Each row is a point on a landscape with many valleys, with its height.
A ball rolls from a point to whichever of its 2 nearest points has the largest drop for the distance, and stops where none of them is lower. Distance is the straight distance between rows; heights are no part of it.
Z_603 h=516: 106, 108, 71, 139, 89, 141, 89, 102, 110, 95, 110, 83, 87, 117, 89, 115, 96, 82, 98, 131, 123, 68, 100, 138, 91, 105, 117, 108, 109, 75, 98, 87, 149, 106, 102, 67, 95, 82, 79, 89, 132, 101, 106, 98, 78, 104
Z_432 h=347: 97, 79, 116, 101, 101, 74, 121, 96, 100, 116, 96, 105, 93, 80, 84, 108, 108, 97, 105, 88, 81, 116, 89, 90, 106, 77, 96, 93, 101, 86, 90, 99, 59, 92, 60, 86, 96, 142, 123, 81, 78, 81, 96, 70, 131, 85
Z_160 h=606: 100, 125, 81, 129, 101, 113, 90, 100, 121, 120, 114, 89, 100, 84, 95, 112, 129, 88, 114, 110, 102, 83, 84, 97, 86, 101, 109, 144, 129, 101, 102, 81, 113, 108, 100, 103, 117, 88, 89, 86, 111, 130, 92, 106, 91, 100
Z_54 h=628: 99, 123, 99, 97, 100, 100, 89, 102, 91, 118, 109, 81, 90, 64, 94, 74, 109, 93, 107, 82, 102, 84, 87, 71, 95, 110, 98, 145, 123, 125, 100, 106, 105, 128, 111, 100, 136, 94, 112, 112, 105, 156, 80, 128, 80, 105
Z_575 h=477: 103, 109, 99, 111, 97, 105, 97, 65, 124, 120, 102, 70, 93, 83, 94, 102, 89, 77, 86, 91, 113, 88, 66, 77, 116, 98, 69, 96, 116, 113, 130, 82, 139, 120, 60, 89, 142, 83, 70, 91, 114, 104, 61, 99, 104, 116
Z_149 h=767: 77, 82, 91, 100, 81, 99, 111, 108, 105, 105, 97, 90, 98, 71, 94, 72, 96, 61, 69, 100, 93, 116, 67, 116, 123, 114, 70, 41, 76, 107, 92, 107, 115, 91, 63, 103, 92, 113, 102, 108, 98, 56, 86, 101, 123, 100
Z_896 h=666: 111, 112, 105, 128, 102, 143, 109, 93, 106, 134, 118, 85, 142, 106, 105, 82, 70, 87, 80, 83, 85, 107, 97, 96, 80, 101, 91, 66, 106, 112, 133, 147, 127, 119, 94, 77, 128, 73, 88, 116, 121, 122, 72, 108, 96, 125
Z_282 h=319: 108, 117, 99, 109, 115, 104, 102, 80, 117, 118, 104, 81, 108, 94, 100, 109, 104, 110, 90, 91, 92, 111, 81, 80, 91, 106, 91, 95, 114, 119, 115, 90, 94, 96, 96, 124, 121, 92, 89, 81, 99, 101, 87, 94, 134, 123
Z_253 h=594: 122, 82, 114, 94, 106, 114, 104, 76, 94, 94, 71, 105, 133, 132, 93, 112, 85, 94, 92, 131, 102, 113, 91, 100, 115, 119, 73, 61, 90, 112, 79, 97, 126, 79, 107, 133, 88, 96, 104, 111, 119, 59, 124, 96, 150, 114
Z_103 h=483: 111, 98, 104, 102, 96, 104, 120, 95, 92, 122, 93, 100, 138, 91, 86, 64, 90, 83, 73, 86, 67, 121, 74, 88, 110, 112, 66, 39, 92, 106, 112, 129, 97, 104, 70, 113, 103, 92, 100, 95, 112, 69, 79, 88, 138, 115
Z_942 h=456: 126, 82, 76, 101, 96, 125, 97, 107, 95, 105, 93, 101, 123, 114, 99, 109, 78, 89, 104, 108, 124, 65, 96, 125, 116, 90, 91, 102, 107, 69, 71, 112, 120, 92, 93, 83, 89, 101, 105, 92, 118, 96, 108, 88, 75, 95
Z_805 h=656: 83, 87, 91, 117, 76, 97, 81, 77, 128, 76, 108, 87, 62, 90, 100, 110, 93, 74, 66, 121, 112, 118, 63, 107, 139, 125, 84, 84, 80, 99, 96, 65, 157, 86, 71, 93, 106, 95, 92, 90, 108, 61, 94, 108, 113, 112
Z_130 h=490: 96, 78, 127, 79, 112, 96, 107, 82, 84, 68, 87, 117, 108, 127, 116, 93, 84, 110, 101, 106, 85, 111, 95, 107, 115, 108, 88, 43, 73, 98, 81, 109, 87, 101, 99, 128, 80, 117, 109, 119, 96, 42, 128, 91, 154, 120
Z_100 h=774: 83, 125, 117, 107, 99, 87, 88, 113, 102, 100, 102, 92, 82, 97, 99, 100, 140, 90, 110, 111, 112, 132, 108, 96, 80, 108, 112, 126, 115, 136, 108, 75, 111, 78, 138, 136, 110, 88, 90, 101, 91, 118, 98, 126, 103, 87
Z_305 h=441: 120, 113, 106, 98, 104, 107, 96, 78, 108, 137, 100, 71, 115, 76, 85, 90, 85, 88, 85, 89, 105, 94, 73, 72, 113, 90, 64, 98, 116, 123, 118, 97, 124, 116, 85, 101, 148, 92, 86, 98, 115, 111, 57, 107, 101, 122
Z_307 h=654: 115, 121, 98, 129, 110, 137, 99, 98, 108, 133, 117, 79, 139, 91, 104, 87, 77, 96, 95, 95, 93, 110, 92, 92, 75, 102, 93, 108, 114, 117, 127, 134, 124, 118, 109, 94, 133, 74, 91, 123, 123, 142, 75, 117, 87, 127
Z_75 h=664: 103, 113, 76, 137, 80, 113, 91, 121, 91, 127, 110, 104, 136, 96, 90, 97, 114, 89, 124, 132, 92, 93, 102, 120, 89, 98, 125, 124, 140, 90, 102, 118, 117, 91, 104, 105, 88, 87, 92, 95, 139, 130, 109, 120, 63, 87
Z_135 h=476: 94, 94, 94, 120, 96, 86, 103, 76, 123, 92, 98, 87, 79, 89, 98, 109, 101, 99, 92, 88, 95, 108, 69, 93, 106, 107, 89, 71, 93, 98, 105, 72, 105, 94, 58, 108, 102, 120, 81, 65, 93, 77, 97, 84, 147, 115
Z_806 h=434: 135, 91, 76, 91, 102, 107, 106, 111, 80, 103, 92, 124, 153, 123, 102, 82, 57, 131, 109, 85, 112, 109, 117, 90, 98, 80, 59, 113, 98, 97, 69, 133, 93, 92, 129, 117, 98, 88, 115, 127, 109, 146, 87, 104, 76, 120
Z_905 h=589: 99, 128, 68, 149, 97, 139, 94, 99, 130, 124, 117, 93, 110, 91, 93, 110, 116, 87, 118, 111, 112, 74, 94, 108, 77, 103, 112, 128, 124, 89, 110, 89, 131, 123, 94, 80, 111, 80, 81, 92, 122, 133, 96, 99, 89, 113
Z_934 h=729: 118, 113, 92, 84, 116, 101, 85, 95, 89, 82, 101, 94, 87, 112, 108, 98, 86, 137, 87, 84, 127, 71, 121, 96, 104, 104, 101, 107, 98, 91, 116, 91, 99, 124, 121, 95, 112, 94, 83, 103, 103, 110, 106, 101, 84, 144
Z_850 h=321: 75, 96, 104, 94, 84, 116, 86, 104, 106, 88, 107, 82, 73, 96, 112, 100, 111, 52, 78, 119, 123, 101, 93, 115, 123, 122, 99, 92, 99, 117, 112, 89, 142, 85, 84, 91, 97, 76, 84, 97, 106, 71, 99, 123, 79, 80
Z_939 h=559: 95, 111, 75, 146, 85, 138, 100, 93, 144, 109, 116, 83, 100, 100, 98, 122, 110, 71, 102, 108, 112, 94, 87, 115, 88, 102, 101, 105, 111, 100, 123, 85, 157, 99, 84, 77, 118, 79, 78, 88, 115, 112, 87, 99, 107, 108
Z_669 h=285: 92, 92, 114, 122, 105, 92, 118, 109, 112, 96, 109, 119, 92, 98, 104, 130, 116, 99, 123, 123, 74, 110, 107, 118, 75, 83, 132, 100, 96, 77, 96, 93, 79, 110, 90, 81, 58, 129, 112, 76, 87, 83, 122, 83, 107, 59
Z_744 h=180: 87, 95, 115, 122, 114, 88, 114, 96, 117, 101, 109, 112, 75, 85, 109, 130, 116, 105, 112, 104, 79, 109, 102, 97, 76, 72, 125, 113, 94, 80, 106, 81, 53, 98, 80, 84, 78, 133, 111, 81, 76, 101, 106, 81, 113, 71
Z_671 h=486: 125, 91, 82, 111, 102, 126, 88, 103, 102, 92, 99, 88, 98, 122, 95, 121, 92, 99, 102, 127, 123, 72, 99, 130, 103, 101, 106, 107, 110, 73, 84, 87, 133, 91, 102, 82, 85, 95, 90, 84, 124, 90, 111, 91, 82, 99
Z_177 h=221: 87, 80, 131, 75, 100, 76, 109, 103, 83, 114, 87, 113, 97, 95, 91, 111, 105, 93, 118, 112, 85, 117, 114, 101, 96, 72, 126, 119, 106, 83, 85, 101, 55, 83, 97, 84, 83, 128, 133, 108, 81, 95, 106, 88, 96, 54
Z_799 h=517: 113, 90, 90, 82, 99, 84, 107, 117, 86, 102, 91, 130, 150, 123, 92, 72, 93, 136, 112, 99, 82, 137, 118, 79, 104, 103, 81, 99, 100, 116, 84, 140, 92, 86, 129, 131, 90, 92, 120, 123, 107, 127, 108, 116, 103, 103
Z_295 h=667: 89, 93, 122, 95, 110, 80, 117, 114, 90, 80, 100, 111, 73, 95, 102, 91, 99, 123, 109, 101, 68, 138, 121, 80, 71, 81, 127, 139, 87, 105, 106, 115, 42, 99, 119, 93, 93, 123, 154, 123, 72, 120, 91, 103, 113, 78
Z_958 h=842: 119, 88, 72, 110, 92, 147, 102, 109, 91, 98, 93, 106, 132, 150, 109, 88, 62, 98, 97, 102, 123, 90, 114, 131, 92, 103, 91, 74, 86, 78, 75, 143, 128, 95, 114, 94, 90, 88, 98, 119, 129, 93, 107, 98, 77, 101
Z_304 h=292: 96, 82, 111, 86, 105, 85, 113, 107, 90, 106, 93, 110, 106, 90, 95, 93, 113, 94, 112, 84, 79, 111, 99, 102, 105, 84, 106, 87, 99, 90, 86, 120, 59, 94, 82, 94, 85, 128, 117, 89, 78, 79, 108, 85, 107, 74
Z_935 h=740: 112, 126, 86, 86, 108, 115, 87, 107, 94, 89, 104, 96, 95, 115, 103, 87, 87, 120, 90, 102, 145, 91, 132, 91, 94, 106, 94, 107, 98, 109, 122, 81, 132, 119, 138, 87, 114, 74, 76, 115, 110, 127, 99, 116, 66, 138
Z_749 h=371: 112, 102, 93, 102, 104, 106, 102, 96, 106, 124, 96, 89, 122, 87, 91, 95, 105, 99, 97, 89, 90, 102, 84, 94, 103, 104, 88, 83, 108, 107, 103, 110, 99, 101, 85, 107, 108, 104, 98, 78, 104, 96, 91, 95, 115, 107
Z_34 h=608: 93, 115, 73, 135, 101, 119, 108, 111, 122, 108, 115, 112, 94, 90, 101, 109, 126, 94, 116, 97, 82, 88, 98, 117, 71, 102, 126, 101, 101, 87, 110, 97, 98, 116, 91, 89, 80, 102, 86, 76, 96, 109, 112, 88, 103, 88
Z_630 h=153: 115, 89, 129, 96, 119, 82, 87, 66, 105, 74, 83, 89, 77, 125, 107, 148, 103, 123, 95, 120, 114, 90, 98, 96, 117, 101, 118, 117, 99, 94, 105, 64, 104, 95, 104, 102, 90, 110, 88, 81, 96, 81, 117, 85, 106, 104
Z_726 h=649: 100, 125, 87, 135, 88, 102, 90, 130, 91, 113, 107, 107, 117, 96, 88, 98, 125, 107, 126, 141, 88, 98, 107, 118, 75, 106, 138, 148, 121, 99, 101, 112, 105, 93, 127, 118, 84, 91, 96, 102, 126, 132, 113, 122, 66, 93
Z_818 h=413: 123, 99, 94, 92, 102, 112, 102, 91, 91, 138, 94, 80, 139, 82, 86, 83, 76, 94, 93, 84, 100, 96, 82, 84, 111, 93, 64, 89, 110, 107, 100, 117, 110, 105, 96, 105, 128, 98, 100, 101, 115, 112, 68, 103, 92, 115
Z_37 h=426: 98, 104, 110, 107, 98, 82, 106, 123, 88, 98, 98, 126, 123, 117, 104, 88, 126, 124, 128, 121, 68, 147, 118, 96, 79, 102, 126, 108, 109, 106, 92, 132, 84, 96, 122, 125, 62, 112, 117, 109, 100, 106, 127, 113, 94, 63
Z_426 h=256: 99, 98, 103, 94, 92, 131, 85, 102, 102, 91, 102, 78, 90, 112, 114, 99, 91, 63, 81, 121, 137, 89, 110, 108, 120, 117, 92, 103, 99, 114, 122, 95, 157, 88, 102, 84, 107, 59, 79, 115, 114, 88, 101, 121, 58, 96
Z_213 h=416: 130, 81, 83, 80, 108, 94, 106, 120, 88, 95, 91, 128, 143, 122, 100, 94, 71, 143, 115, 103, 103, 96, 129, 89, 99, 76, 82, 126, 91, 88, 78, 124, 81, 95, 130, 105, 92, 96, 126, 131, 100, 132, 104, 95, 76, 107
Z_395 h=750: 88, 132, 96, 84, 103, 97, 89, 111, 102, 87, 112, 99, 80, 89, 109, 83, 114, 110, 90, 89, 128, 104, 125, 83, 88, 117, 102, 110, 100, 128, 136, 75, 115, 126, 133, 96, 121, 75, 77, 113, 93, 130, 92, 131, 77, 125
Z_207 h=311: 94, 85, 95, 71, 98, 108, 93, 91, 82, 86, 96, 88, 111, 101, 117, 78, 63, 94, 72, 71, 112, 71, 88, 108, 128, 108, 68, 52, 73, 96, 98, 123, 113, 103, 92, 110, 119, 91, 90, 119, 106, 70, 91, 105, 103, 132
Z_795 h=760: 78, 134, 108, 88, 94, 83, 93, 115, 99, 91, 109, 95, 61, 80, 104, 84, 134, 100, 96, 88, 122, 125, 119, 84, 85, 116, 106, 119, 107, 142, 116, 75, 101, 109, 131, 115, 120, 86, 89, 109, 80, 139, 89, 134, 92, 97
Z_654 h=161: 112, 107, 121, 113, 125, 89, 111, 81, 116, 99, 97, 102, 89, 105, 109, 129, 108, 133, 103, 105, 75, 125, 94, 77, 74, 100, 113, 115, 102, 112, 105, 88, 70, 96, 113, 126, 98, 115, 115, 90, 82, 103, 103, 86, 146, 110
Z_46 h=408: 102, 81, 105, 115, 91, 64, 115, 83, 113, 102, 92, 98, 86, 78, 78, 109, 101, 103, 95, 85, 87, 106, 74, 92, 116, 90, 85, 81, 90, 91, 92, 79, 82, 94, 50, 98, 95, 143, 104, 70, 78, 76, 97, 74, 141, 109
Z_793 h=620: 113, 119, 91, 106, 111, 91, 99, 106, 104, 111, 104, 80, 89, 80, 97, 99, 116, 113, 112, 96, 93, 98, 87, 79, 92, 108, 106, 147, 121, 117, 97, 98, 91, 105, 115, 113, 124, 97, 112, 96, 100, 138, 85, 114, 96, 110
Z_577 h=281: 111, 94, 119, 69, 105, 69, 90, 97, 82, 88, 89, 106, 75, 114, 97, 126, 95, 111, 105, 121, 122, 72, 123, 101, 113, 91, 124, 149, 99, 77, 104, 68, 85, 101, 122, 74, 86, 96, 103, 99, 92, 108, 110, 90, 57, 83
Z_153 h=789: 105, 102, 112, 95, 101, 93, 90, 108, 98, 112, 91, 90, 109, 103, 90, 109, 125, 98, 115, 121, 104, 118, 107, 99, 100, 106, 111, 123, 125, 114, 94, 92, 107, 74, 127, 124, 102, 97, 105, 89, 102, 108, 106, 106, 102, 85
Z_857 h=735: 97, 94, 80, 93, 107, 123, 90, 98, 99, 81, 101, 83, 92, 120, 117, 97, 84, 108, 85, 94, 113, 77, 109, 122, 105, 117, 110, 67, 84, 84, 105, 113, 119, 105, 107, 92, 99, 99, 87, 101, 111, 71, 112, 96, 100, 117
Z_826 h=366: 98, 82, 102, 69, 106, 88, 92, 90, 83, 88, 88, 94, 99, 105, 110, 87, 86, 103, 84, 74, 110, 89, 93, 99, 130, 106, 79, 62, 84, 101, 97, 108, 94, 96, 87, 116, 107, 107, 90, 100, 95, 66, 105, 96, 116, 121
Z_372 h=527: 86, 115, 88, 125, 89, 105, 95, 70, 142, 105, 110, 85, 78, 89, 100, 115, 110, 79, 89, 87, 108, 88, 63, 85, 107, 101, 83, 99, 104, 107, 128, 66, 131, 109, 57, 93, 129, 87, 64, 73, 103, 105, 73, 97, 120, 118
Z_583 h=685: 85, 116, 94, 131, 103, 142, 115, 95, 126, 118, 122, 89, 113, 102, 111, 97, 89, 83, 79, 80, 83, 95, 96, 105, 76, 115, 108, 65, 96, 112, 135, 127, 119, 118, 86, 82, 117, 74, 78, 106, 109, 104, 84, 104, 116, 123
Z_261 h=69: 94, 104, 112, 104, 106, 78, 103, 105, 100, 116, 103, 104, 75, 81, 89, 132, 117, 98, 112, 121, 89, 88, 106, 106, 89, 77, 136, 147, 113, 77, 97, 77, 66, 102, 93, 66, 90, 114, 113, 84, 87, 114, 98, 85, 87, 68
Z_637 h=542: 115, 89, 94, 71, 100, 86, 113, 115, 74, 99, 94, 135, 153, 114, 89, 56, 82, 129, 100, 72, 73, 126, 112, 67, 110, 97, 59, 83, 92, 114, 85, 148, 81, 102, 120, 127, 104, 81, 118, 126, 100, 123, 85, 105, 116, 117
Z_125 h=365: 93, 103, 114, 111, 111, 94, 107, 119, 100, 98, 100, 115, 98, 104, 103, 110, 127, 114, 127, 118, 67, 126, 112, 109, 68, 93, 127, 103, 105, 96, 96, 110, 73, 102, 109, 101, 62, 116, 112, 95, 92, 91, 123, 99, 98, 66
Z_881 h=250: 92, 87, 94, 67, 92, 114, 93, 101, 85, 100, 92, 94, 119, 103, 119, 81, 58, 73, 78, 71, 133, 69, 105, 101, 122, 98, 56, 73, 79, 108, 96, 110, 130, 100, 96, 107, 116, 81, 86, 127, 103, 89, 87, 116, 63, 109
Z_368 h=831: 124, 95, 74, 120, 105, 131, 109, 108, 97, 101, 98, 111, 126, 143, 103, 90, 79, 126, 104, 99, 99, 82, 119, 125, 88, 100, 112, 81, 89, 62, 88, 150, 109, 119, 107, 78, 85, 94, 97, 108, 123, 91, 114, 76, 90, 105
Z_807 h=177: 99, 108, 122, 108, 116, 85, 94, 68, 114, 82, 94, 88, 64, 113, 113, 136, 118, 114, 99, 104, 109, 108, 91, 91, 90, 108, 112, 100, 105, 103, 106, 59, 94, 96, 99, 119, 97, 112, 77, 77, 86, 90, 109, 95, 124, 104
Z_339 h=765: 79, 79, 88, 92, 84, 122, 104, 114, 108, 108, 102, 94, 122, 84, 106, 75, 78, 59, 66, 102, 99, 96, 77, 120, 132, 114, 70, 50, 74, 103, 88, 133, 132, 85, 82, 92, 97, 89, 107, 128, 112, 62, 89, 109, 90, 92
Z_161 h=563: 104, 90, 107, 67, 103, 97, 110, 108, 73, 101, 94, 116, 142, 110, 97, 59, 90, 105, 89, 64, 73, 109, 102, 86, 110, 100, 67, 58, 89, 106, 100, 136, 73, 103, 103, 120, 105, 89, 106, 109, 95, 83, 91, 95, 124, 118
Z_950 h=423: 110, 93, 88, 109, 100, 109, 109, 89, 111, 114, 102, 86, 125, 97, 95, 94, 85, 96, 81, 91, 89, 103, 73, 101, 109, 111, 79, 57, 99, 94, 101, 115, 123, 99, 77, 101, 108, 97, 99, 84, 116, 77, 86, 89, 136, 121
Z_982 h=461: 78, 119, 96, 126, 93, 114, 90, 108, 119, 98, 108, 93, 78, 93, 106, 119, 140, 64, 106, 117, 111, 96, 96, 114, 84, 105, 113, 107, 115, 109, 115, 69, 124, 90, 101, 104, 97, 89, 74, 73, 99, 95, 104, 107, 97, 76
Z_287 h=41: 94, 114, 113, 102, 118, 88, 98, 87, 106, 86, 101, 97, 64, 102, 115, 115, 116, 122, 100, 90, 95, 112, 100, 85, 73, 104, 111, 109, 100, 110, 112, 70, 65, 102, 114, 121, 99, 108, 91, 86, 70, 109, 108, 98, 114, 107
Z_188 h=619: 84, 113, 97, 85, 100, 90, 90, 99, 83, 97, 108, 92, 59, 72, 102, 93, 120, 83, 107, 77, 107, 71, 103, 103, 102, 103, 115, 102, 110, 98, 96, 95, 79, 123, 82, 83, 92, 112, 88, 82, 89, 103, 105, 103, 74, 78
Z_271 h=243: 121, 108, 119, 88, 121, 89, 108, 73, 105, 100, 96, 97, 100, 109, 97, 115, 85, 136, 92, 102, 83, 124, 90, 72, 96, 108, 95, 98, 107, 119, 102, 90, 74, 93, 109, 129, 112, 100, 110, 91, 92, 98, 102, 86, 152, 134
Z_335 h=631: 94, 132, 83, 136, 98, 110, 103, 125, 110, 107, 107, 113, 96, 82, 98, 99, 130, 110, 124, 117, 75, 88, 103, 110, 57, 103, 135, 139, 109, 89, 107, 104, 77, 119, 110, 99, 78, 95, 97, 100, 99, 124, 116, 100, 78, 90
Z_508 h=543: 111, 77, 119, 93, 113, 107, 103, 75, 96, 70, 82, 115, 109, 132, 107, 121, 84, 104, 99, 128, 97, 104, 92, 110, 120, 116, 98, 59, 78, 97, 73, 98, 113, 93, 105, 126, 74, 114, 113, 109, 107, 45, 131, 88, 146, 110
Z_840 h=380: 101, 82, 108, 49, 95, 67, 93, 101, 76, 92, 92, 118, 86, 105, 100, 96, 91, 117, 106, 73, 126, 59, 127, 85, 131, 86, 94, 126, 91, 93, 88, 96, 67, 104, 111, 90, 110, 104, 109, 115, 81, 116, 100, 95, 66, 97
Z_206 h=643: 88, 123, 127, 79, 74, 72, 98, 110, 69, 93, 105, 100, 40, 78, 88, 89, 124, 104, 117, 83, 103, 110, 117, 102, 85, 97, 122, 135, 120, 112, 71, 88, 59, 92, 110, 86, 102, 113, 124, 119, 66, 138, 90, 110, 69, 61
Z_690 h=425: 119, 91, 83, 76, 101, 112, 97, 111, 83, 116, 90, 103, 134, 104, 99, 89, 79, 100, 109, 87, 118, 74, 108, 102, 112, 88, 75, 108, 111, 89, 78, 119, 98, 97, 107, 106, 105, 96, 102, 108, 110, 116, 98, 105, 61, 99
Z_81 h=151: 103, 83, 120, 89, 117, 80, 106, 99, 99, 109, 88, 107, 105, 101, 97, 134, 98, 113, 107, 121, 84, 107, 111, 96, 95, 70, 135, 139, 92, 75, 105, 96, 65, 98, 106, 74, 84, 116, 132, 96, 101, 93, 106, 83, 93, 74
Z_921 h=751: 83, 87, 75, 99, 95, 132, 93, 107, 105, 95, 110, 86, 107, 100, 114, 86, 81, 73, 80, 102, 103, 87, 101, 128, 112, 121, 99, 61, 78, 94, 101, 128, 133, 99, 96, 86, 98, 92, 96, 117, 112, 70, 101, 112, 84, 99
Z_122 h=690: 105, 79, 121, 72, 123, 84, 107, 98, 84, 79, 99, 118, 106, 115, 113, 101, 83, 139, 100, 86, 90, 101, 124, 84, 113, 74, 110, 105, 75, 91, 113, 117, 49, 106, 109, 99, 105, 118, 123, 111, 85, 82, 105, 77, 121, 116
Z_569 h=385: 99, 73, 93, 62, 97, 71, 102, 129, 90, 83, 93, 136, 115, 112, 89, 96, 87, 132, 112, 106, 111, 101, 132, 84, 111, 78, 97, 124, 85, 101, 75, 99, 77, 87, 139, 101, 93, 102, 128, 135, 78, 134, 98, 108, 88, 88
Z_87 h=607: 90, 98, 86, 132, 83, 116, 89, 86, 135, 79, 114, 83, 70, 104, 99, 129, 109, 77, 89, 121, 110, 96, 74, 118, 113, 117, 98, 101, 102, 92, 107, 64, 158, 88, 85, 87, 103, 86, 83, 73, 116, 85, 97, 98, 111, 101
Z_197 h=820: 122, 102, 89, 115, 115, 121, 104, 109, 110, 104, 96, 104, 123, 126, 103, 106, 97, 127, 107, 107, 92, 99, 115, 108, 84, 106, 119, 90, 103, 81, 102, 124, 104, 107, 111, 94, 86, 97, 98, 93, 111, 95, 116, 89, 100, 104
Z_187 h=600: 86, 94, 94, 99, 91, 80, 100, 100, 101, 97, 108, 100, 65, 75, 102, 116, 114, 84, 110, 88, 97, 85, 94, 115, 109, 92, 113, 100, 106, 82, 87, 86, 83, 105, 67, 75, 85, 128, 97, 71, 81, 93, 105, 88, 94, 73
Z_808 h=645: 88, 134, 87, 139, 105, 136, 95, 106, 121, 124, 118, 88, 116, 80, 107, 86, 111, 92, 100, 101, 95, 97, 98, 93, 67, 107, 115, 124, 109, 124, 133, 117, 118, 119, 113, 105, 124, 66, 87, 125, 115, 144, 86, 124, 84, 120
Z_590 h=396: 74, 107, 115, 101, 80, 105, 89, 108, 96, 96, 101, 85, 74, 89, 101, 101, 134, 49, 100, 116, 115, 117, 97, 116, 102, 111, 105, 88, 116, 123, 101, 79, 123, 75, 97, 112, 92, 93, 86, 81, 96, 77, 106, 117, 96, 59
Z_646 h=349: 91, 79, 118, 50, 103, 55, 98, 106, 84, 84, 89, 126, 81, 108, 93, 103, 90, 125, 104, 100, 121, 100, 138, 80, 117, 78, 117, 137, 79, 93, 89, 82, 62, 90, 128, 78, 104, 108, 132, 132, 71, 122, 92, 95, 80, 86
Z_960 h=703: 111, 85, 100, 80, 120, 94, 95, 94, 87, 76, 98, 103, 101, 122, 119, 108, 80, 141, 100, 83, 105, 69, 118, 105, 118, 83, 108, 95, 78, 77, 108, 118, 74, 107, 102, 93, 102, 114, 101, 106, 96, 79, 112, 79, 100, 129
Z_15 h=475: 89, 98, 104, 95, 94, 80, 104, 122, 80, 98, 98, 129, 135, 113, 97, 64, 123, 122, 120, 104, 73, 161, 114, 86, 92, 107, 105, 92, 108, 121, 91, 135, 88, 92, 125, 132, 75, 105, 116, 124, 103, 116, 118, 124, 105, 79
Z_376 h=738: 83, 79, 92, 117, 67, 80, 112, 103, 123, 97, 99, 99, 93, 69, 75, 80, 96, 72, 76, 111, 93, 135, 59, 118, 131, 120, 62, 57, 67, 99, 82, 73, 129, 94, 63, 108, 93, 125, 113, 97, 103, 54, 98, 95, 141, 108
Z_838 h=424: 97, 84, 127, 73, 107, 75, 100, 80, 78, 80, 88, 99, 83, 114, 106, 92, 85, 113, 95, 86, 100, 106, 99, 97, 119, 102, 89, 60, 83, 106, 94, 92, 71, 94, 86, 127, 99, 121, 93, 103, 77, 57, 120, 94, 138, 123
Z_731 h=677: 97, 84, 126, 81, 122, 80, 113, 97, 84, 89, 97, 117, 93, 103, 100, 93, 93, 121, 97, 90, 68, 137, 117, 71, 94, 74, 119, 126, 80, 98, 111, 122, 36, 108, 102, 94, 103, 128, 148, 111, 73, 96, 90, 83, 118, 92
Z_622 h=636: 85, 130, 97, 122, 105, 119, 97, 110, 106, 125, 115, 93, 114, 56, 103, 79, 119, 79, 103, 83, 86, 104, 90, 86, 80, 103, 106, 122, 115, 135, 120, 124, 100, 120, 103, 105, 127, 88, 100, 114, 113, 142, 82, 136, 87, 102
Z_910 h=316: 98, 96, 131, 53, 91, 54, 91, 102, 75, 95, 90, 112, 67, 106, 88, 113, 104, 108, 109, 111, 116, 89, 125, 97, 109, 94, 136, 153, 103, 90, 95, 70, 67, 93, 121, 72, 97, 100, 119, 110, 77, 126, 101, 98, 60, 67
Z_388 h=570: 84, 101, 77, 126, 86, 96, 106, 108, 121, 94, 120, 106, 80, 76, 100, 120, 119, 79, 114, 90, 92, 90, 87, 121, 91, 103, 108, 95, 106, 88, 93, 73, 108, 105, 70, 78, 85, 121, 91, 63, 91, 102, 111, 89, 107, 83
Z_290 h=540: 90, 113, 96, 121, 95, 96, 102, 69, 134, 109, 103, 84, 81, 94, 103, 119, 123, 86, 90, 94, 101, 112, 64, 88, 97, 101, 87, 91, 106, 112, 119, 65, 116, 85, 73, 117, 118, 95, 75, 72, 95, 92, 82, 92, 139, 109
Z_620 h=655: 81, 111, 134, 99, 89, 72, 109, 117, 77, 93, 103, 105, 55, 86, 90, 100, 113, 108, 119, 103, 85, 135, 120, 100, 69, 83, 132, 136, 106, 104, 84, 99, 48, 78, 112, 92, 95, 123, 147, 129, 66, 130, 91, 105, 96, 55
Z_55 h=195: 106, 92, 90, 86, 91, 135, 91, 96, 90, 97, 93, 87, 110, 113, 117, 92, 59, 60, 82, 97, 150, 73, 108, 112, 119, 100, 64, 97, 92, 104, 94, 103, 148, 94, 98, 92, 114, 70, 85, 124, 118, 101, 89, 117, 49, 102
Z_985 h=680: 97, 102, 82, 101, 83, 103, 95, 124, 79, 128, 99, 112, 144, 93, 91, 78, 108, 91, 122, 108, 89, 96, 107, 115, 105, 99, 109, 110, 130, 104, 87, 132, 97, 95, 105, 109, 85, 94, 103, 108, 124, 126, 110, 129, 53, 75
Z_474 h=717: 110, 101, 98, 90, 119, 104, 90, 93, 92, 65, 97, 99, 87, 125, 116, 106, 85, 147, 99, 91, 110, 73, 125, 107, 98, 103, 116, 86, 84, 90, 116, 97, 99, 118, 123, 95, 100, 104, 84, 103, 98, 85, 118, 90, 101, 136
Z_185 h=807: 119, 96, 108, 105, 112, 110, 98, 111, 102, 95, 88, 104, 120, 123, 96, 123, 107, 121, 118, 133, 97, 105, 116, 109, 88, 105, 118, 104, 105, 93, 98, 97, 115, 91, 131, 110, 79, 101, 102, 93, 113, 90, 124, 95, 100, 90
Z_691 h=702: 69, 91, 92, 123, 62, 86, 107, 99, 129, 90, 109, 89, 68, 68, 87, 97, 108, 61, 80, 98, 101, 130, 63, 114, 122, 117, 74, 78, 76, 107, 93, 61, 138, 87, 62, 100, 94, 122, 98, 83, 93, 69, 94, 102, 126, 96
Z_680 h=531: 113, 96, 117, 84, 101, 93, 117, 96, 75, 101, 97, 116, 129, 109, 96, 56, 85, 98, 76, 73, 59, 112, 86, 84, 114, 108, 68, 40, 88, 98, 100, 136, 72, 107, 76, 123, 102, 94, 105, 98, 99, 64, 95, 77, 149, 125
Z_89 h=522: 74, 113, 76, 140, 77, 105, 97, 104, 132, 86, 128, 113, 58, 82, 104, 125, 133, 65, 110, 107, 104, 82, 82, 129, 84, 109, 111, 111, 103, 88, 104, 50, 128, 97, 80, 82, 82, 98, 73, 62, 96, 101, 110, 97, 104, 77
Z_183 h=236: 117, 99, 114, 92, 119, 79, 90, 79, 105, 88, 89, 89, 76, 114, 103, 140, 100, 119, 102, 116, 121, 75, 110, 101, 113, 92, 119, 139, 106, 75, 102, 73, 96, 102, 102, 79, 93, 101, 91, 82, 100, 98, 110, 84, 76, 102
Z_288 h=637: 110, 78, 109, 65, 104, 99, 110, 91, 84, 91, 66, 126, 139, 139, 95, 99, 77, 104, 97, 109, 110, 99, 111, 94, 109, 104, 54, 65, 82, 117, 76, 101, 107, 80, 116, 142, 94, 89, 105, 124, 108, 71, 124, 96, 137, 118
Z_809 h=632: 83, 122, 114, 81, 88, 83, 99, 102, 78, 102, 101, 95, 46, 73, 98, 94, 130, 91, 111, 73, 104, 95, 110, 99, 90, 92, 116, 116, 123, 107, 86, 87, 53, 106, 90, 88, 99, 118, 101, 95, 74, 116, 99, 105, 73, 69
Z_303 h=402: 112, 86, 91, 66, 106, 94, 93, 114, 79, 99, 95, 112, 113, 93, 102, 95, 88, 109, 118, 88, 109, 54, 119, 103, 117, 82, 103, 127, 104, 81, 82, 112, 70, 114, 110, 85, 101, 104, 109, 112, 96, 110, 110, 91, 57, 94

Two balls start at each pair of points below. Name the first point that both come to, or write none.
Z_153 and Z_690 -> none
Z_253 and Z_339 -> Z_55
Z_921 and Z_368 -> Z_474
Z_958 and Z_75 -> none
Z_307 and Z_806 -> none
Z_149 and Z_583 -> Z_939

For each start below, name the point where the ball stops.
Z_603 -> Z_630
Z_896 -> Z_939
Z_197 -> Z_55
